Points on a hilly landscape, in no order, each with its height.
A climber steps from a point to the highest of its 2 nearest points, and stops where none of them is higher. Distance is the straight distance between rows; heights are no part of it.
(511): [-11 -28  -2  14  35 -29   0  15 -26 -18  50  18   2  -1  29  40  -4   8
 -28 -26 -30   2]  (h 3.78)
(57): [ 22   5 -39 -35 -32  42  -6  -8  25  -4 -12 -21 -28 -65   9 -17 -21  -6
  35  38  -1  29]  (h 1.93)
(835): [ -6  -3   3  -5 -27  48  -4   3 -50  36  10 -54   7   5  35 -24  57  16
  50  34 -30  24]  (h 6.26)
(671): [  0  19 -49  18 -63  24 -68 -63  -9  13  -9 -28  17  11 -11 -10  -6 -39
  15  35 -16  -3]  (h 6.19)
(866): [ -2  26  10  27 -21 -18 -27 -19 -46  -8  20 -56  52  23  -2  33  -8   2
  -8  33 -29 -40]  (h 6.08)
(905): [-15  27 -10  19  35 -67  -7  60 -39 -11   6  37  -4  17  34  22 -30   2
 -52 -13 -78  -9]  (h 3.16)
(171): [-37   4  13  12  28  31  43  14  50 -15 -19  -8 -24   8  -5 -40 -17  42
 -26  11  57   7]  (h 4.31)
(331): [ 20 -30 -15 -34 -16  36  -7  -1  20  11   3 -42 -40 -42   5  -7   5   6
  57   4   3  22]  (h 2.58)
(673): [-31  -8   7   3  14  44  40  22  40  23 -15 -26 -35  12 -14 -49   7  41
  26  21  37  -5]  (h 4.68)
(119): [  2  -1   8  31  -7  -9 -11  -3 -73   9  26 -40  30  23  19  19  16 -10
  20  12 -22 -24]  (h 4.80)
(150): [-18  -7  19   7  38 -12 -19 -35  19 -46 -17  12  54 -20   1  64  -6  -5
 -50 -28 -24  28]  (h 7.78)
(403): [ 33 -10 -16  -3 -57  17   7 -25 -31  21 -65 -50   9  15 -14   2  45 -28
  72  52 -36  -3]  (h 5.91)
(391): [ 10   0 -22  13 -51  14 -46 -84 -16  28 -33 -44  15  31 -18   7  25 -25
  47  24 -22   5]  (h 4.79)
(223): [ 21  -9  18   2 -26 -11  34 -14 -19  33 -43 -11 -13  42 -21 -16  58  -9
  51  16  -4 -26]  (h 1.96)
(68): [  4  31  53   4 -17 -58  20  18 -38  38   4   4  19  35 -25 -12  22  22
  13  23 -28 -51]  (h 2.40)
(515): [ 14 -28  23 -23  23  -4 -22   1  47   7  -8  27  -6 -15 -35   5 -17  26
  -9 -67  54   0]  (h 2.50)
(83): [ -8 -26 -14  10  36 -25   0  52 -13  -9  27  31   1  -5  27 -24   1   0
 -18 -34 -54   4]  (h 4.54)
(69): [ -9  15  -1  34 -17  33  -6   6 -22  11  28 -32 -51  46   4 -14  10  27
  12   5  56   8]  (h 6.81)
(845): [  2 -38  -6   4 -23   6 -31 -75  -2  37  -4 -16  12  30  -5   2  34   1
  46  -5 -35  -1]  (h 3.96)
(433): [ 14 -26   9 -26  -7   9  30   7  17  24 -38  -3  -1 -13 -16 -27  23   6
  55 -17  17 -16]  (h 2.79)
(428): [ 34  -4  -9 -41 -23   6  42  27  23  27 -65   6  -8 -39 -33 -38  -6 -14
  65  -7  43  -1]  (h 3.27)
(216): [ 24  12  -1  -9 -48  48   7  -6 -32  16 -24 -61  -5  -5  10 -21  37 -13
  60  53 -17   8]  (h 7.49)
(804): [ -1  11 -43  -4 -61  25 -54 -73  25  12 -10   7  -9   8  -1 -39  -9 -24
  17  43   4   1]  (h 7.56)
(884): [-24   1   9  20  33 -57  31  57 -57 -23   9  29  13  10  39  44 -16  10
 -27   9 -42 -17]  (h 2.48)
(17): [-50  30  24  16  23  -8  48  16  25 -30 -25  15 -16  34   1 -18 -19  46
 -42  17  39  -1]  (h 4.04)
(802): [  0 -39 -16 -33  23  32  10   2  26 -39 -21 -10  17 -59  26  26   0 -11
 -20 -29   2  53]  (h 7.61)
(74): [ 23 -23  20   8   0 -54  -6 -25   0  55   5  28  14  17 -37   9  37 -24
  27 -27 -46 -34]  (h 0.99)
(643): [-20   9  22   4  -1  -8 -12 -56  18 -35   5 -13  39   0   0   5 -13  13
 -48   7 -14  -7]  (h 5.23)
(178): [ -7  25  37   0   4 -40  36  40 -56  -7  -9   1  27  11  10  -5   2  25
   0  34 -10 -49]  (h 2.89)
(869): [ -1  19 -23  27 -24  52   0  47 -10  19  17 -40 -70  19   2 -21   1   8
  29  33  70  13]  (h 5.95)
(73): [-17  34  13  -7  14  -4  50  21   4 -51 -41  10  -1  -1  15 -15 -15  15
 -39  16  36   3]  (h 3.72)
(162): [ -4 -34 -34  26  17   1 -48 -17  -5  10  33 -21  67  -7  -9  33   5 -22
   8 -36 -71 -37]  (h 1.65)
(691): [ -2 -48 -13   2   0   9 -23 -40   7  46  27   8 -16  30  -4 -19  46   3
  51 -36 -31   9]  (h 3.47)
(463): [ 21  22 -13 -44  19  34  13  23  36 -30 -66  42   9  -9  11  20 -33 -27
 -46 -26  52  67]  (h 1.15)
(405): [-18 -61  -1  -3  20  17 -12 -19  43  26  21  16 -33   5  -3 -23  22  26
  34 -43   3  -4]  (h 3.07)
(370): [ -7  -6  29 -10 -12   8  24  -6 -17   8 -20 -13  12  15 -13 -42  26  15
  37  12   0 -37]  (h 2.41)
(486): [ 26  -7  40  -1  30 -69  -5  34 -15  34  46  34  12  -6 -24  21  -6   2
 -11 -44  -4 -24]  (h 0.82)
(135): [ 42   3 -34 -25 -41 -15  20  15  35  35 -65  36 -32   0 -47 -28 -13 -40
  65  10  41  -3]  (h 3.94)
(256): [ 35  47   1  21 -56 -16 -43  -9 -46  14  38 -26 -23  20 -17  27  -6 -41
  -6  25  27  -9]  (h 5.44)
(630): [  5  18 -27 -10 -38  16 -35 -42  25  -2   6  41   7 -19  -7 -26 -35 -37
 -12  31   6 -11]  (h 6.42)
(655): [ -6 -16  -6  26   4 -23 -45 -36 -13  35  54 -19  37  22 -17  18  14 -15
  14 -26 -73 -21]  (h 2.39)
(728): [ 19  29 -11  -5 -21   6  26  27  -7 -26  -2   2 -30 -24  10 -11 -24 -35
 -16  22  34  -1]  (h 6.93)
(533): [ 10 -27  -6   9 -14   3 -18  -1 -53  23  25 -29 -13  22  13   4  35  -7
  50   0   6  -4]  (h 3.86)
(94): [-17 -30 -24  -7  57  24  19  25  -5 -25  35   2  -4 -23  63   3  18  12
 -15 -16 -61  37]  (h 3.59)
(498): [-24  27   7  21  -3  -7 -15 -27 -43   6   2 -33  77  21 -10   4  10  15
  -3  25 -66 -51]  (h 7.41)
(755): [ -2 -29  10  -7  31 -10  -5  17   4   7   9  37  25  -9   7 -29  12   5
   3 -46 -38 -13]  (h 5.11)
(714): [-26  -1 -21   4  48 -34   4  75 -21 -31   3  42 -18  -4  47  -7 -28   2
 -36 -41 -69  21]  (h 3.89)
(756): [-19 -47  16   6  36  14 -12 -10  58  16   8  29  -4   3 -25 -27   5  36
  -4 -61  23  -9]  (h 2.80)
(38): [-15  16  30   7  32 -64  40  27 -31 -37   5  17  -6  11  13  63 -19  15
 -28   1  -1   0]  (h 1.97)
(99): [ 18  37  11   1 -24 -37 -14   3  37  24  34   8 -54   4 -57   1 -25  -4
  -6 -10  63 -23]  (h 2.84)
(445): [-24   6 -17  22   1  59  22  27  30  20   7 -40 -74  15   0 -39 -13  29
  22  37  51  21]  (h 5.17)
(529): [-16 -16   7  -5  -3  39   5 -11 -17   1  14 -42   4   7  31 -28  37  25
  20  32 -18   7]  (h 5.49)
(623): [ -9   0  -3  15   3  14   5  -7  16  -6  23  -8 -44  15  -1  -4  -7  21
 -16  -7  49  -5]  (h 7.51)
(473): [-18  17  25   7  41 -35 -21 -17  20 -18  -9   3  77 -16 -21  60  -5  16
 -67  -8 -51   8]  (h 6.67)
(817): [  4  -2   7   3 -17   1 -11 -20 -18 -28  19 -13 -12   5   3   1  -3  -1
 -15   8  23 -19]  (h 8.31)
(624): [ 17 -52  -8 -42  32  39 -11   6  32   1 -27  -2  32 -73  24   8   0  14
  14 -41  -9  43]  (h 6.56)
(910): [ 26  30 -19 -30   4  17 -11   5  41  -6 -41  78  16 -22 -11  21 -49 -45
 -62 -22  41  48]  (h 0.47)
(694): [  5  55 -10  29 -31  -5 -16   8  22  31  26  30 -50  33 -42 -25 -26 -17
 -16  24  59 -19]  (h 3.39)
(275): [  7 -18  17  -5  39 -12   6   6  42 -26 -16  32 -11  -7  -8  34 -23  17
 -46 -56  46  22]  (h 2.13)
(510): [ 29  -5  30  17 -17 -40  11 -28 -19  52  -9   9   1  55 -42   9  50 -14
  31   8 -26 -33]  (h 1.45)
(723): [-12  62   8  14  -7 -27  18  -5   3 -39  15  26 -30  15   0  29 -25 -30
 -51  24  29  13]  (h 4.82)
(366): [-37  -6  -7   3  11  38   5 -14 -33 -27  10 -41  33  -3  57  -3  20  26
  -6  40 -51  25]  (h 4.70)
(747): [ 23 -19  26   1  18 -61 -16  13  -4  39  28  23  34  -9 -33  17   6 -20
   6 -59 -51 -34]  (h 0.53)
(607): [-16 -15  -8  -2  26   0   9 -18  17 -62 -19   8   6 -23  19  57 -11 -15
 -32 -33  -1  47]  (h 9.02)
(137): [ -3  -3 -12 -28  -8  47  27 -12  26 -28 -19 -17  -8 -48  28 -23   1  12
  -4  31   3  30]  (h 2.12)
(251): [ 25  14 -32 -20 -25  18   8  45  17   5 -17  24 -23 -37 -10 -38 -29 -35
  15  29  41  -8]  (h 5.68)
(639): [ 20   5 -56 -20 -27  14  -3  28  44  30 -35  48 -39 -27 -26 -41 -20 -32
  54  19  42   2]  (h 4.69)
(21): [-14 -34  -3 -25  42  33  30  25  13  -7  22  -5  -9 -38  36  -7  16  27
   5 -11 -17  30]  (h 2.97)
(672): [-26   7  25   1  30 -24 -29 -51  14 -10  15  -2  70  -1 -11  22  -4  30
 -44  12 -61 -16]  (h 5.81)
(376): [ 19 -15 -18 -10 -35  17  -3   4 -14  20  -5 -31 -48  10  -2  -8  22  -2
  61   4  29   3]  (h 3.18)
(283): [  0   0  17 -25  47  23   9  23  39 -25 -50  38  11   8  -2  37 -17  11
 -46 -59  55  55]  (h 1.73)
(882): [  0  40 -14  -2 -26  -1  -7 -25  28 -23   2  45  -6  -5  -9  -6 -32 -33
 -52  26  20   3]  (h 5.51)
(899): [ 12  51  -3   3 -25 -21  24  23 -32 -49  -2   5 -20   3   2  15 -24 -35
 -45  42  16  -4]  (h 5.73)
(822): [-41  -6  -2   5  20  12   5 -36  -3 -49  -9 -15  44  -7  30  14   4  17
 -38  15 -31  16]  (h 4.65)
(595): [ -7  31  40  -8   7 -26  39  18 -19 -33 -31  10  38   1   2 -16 -11  28
 -34  22   8 -24]  (h 3.33)
(525): [  7 -55   1 -24  39  11 -11  26  20   9 -15  25  55 -41  18 -20   1  -2
   5 -54 -32  16]  (h 5.71)
(523): [-21 -19  -6 -26  17  52  22  -3  46  -9   3 -14 -20 -26  24 -22   9  45
   4  -3  17  31]  (h 2.55)
(482): [ 17   5  41   3  17 -44   8  31   1   7  31  13  -8 -10 -29  26 -22   8
 -11 -30  48 -29]  (h 1.21)
(460): [ 27  37 -19  17 -48  -4 -29  -3 -10  10  28  16 -33  10 -17 -11 -23 -44
  -4  21  32 -15]  (h 4.18)
(879): [ -5  10  23  15  27 -37  32  29 -10 -29  22  11 -30   7   2  39 -18  14
 -27 -17  49  -5]  (h 1.59)
(698): [ -7 -17   1  34  17 -26 -33  -8 -36   5  73 -11  17  22  14  30   3   0
 -22 -24 -43 -13]  (h 3.10)
(506): [ 15  26  -7  17 -41   7 -34 -19 -47 -20  18 -47  -6   5  12   9  -5 -28
  -8  24  10  -4]  (h 7.01)

For each start below, name the point where the climber stops.
(283) | (804)
(595) | (817)
(74) | (728)
(331) | (498)
(21) | (607)

Call two points neighbours if one is among the 2 nearest of the other. Go from one point of each pair to the other, from neighbour to neighbour, staying as high as possible. Name the lowest point that can't be avoided.
(498), (607) | (57)
(728), (804) | (723)
(817), (728) | (510)
(216), (607) | (822)
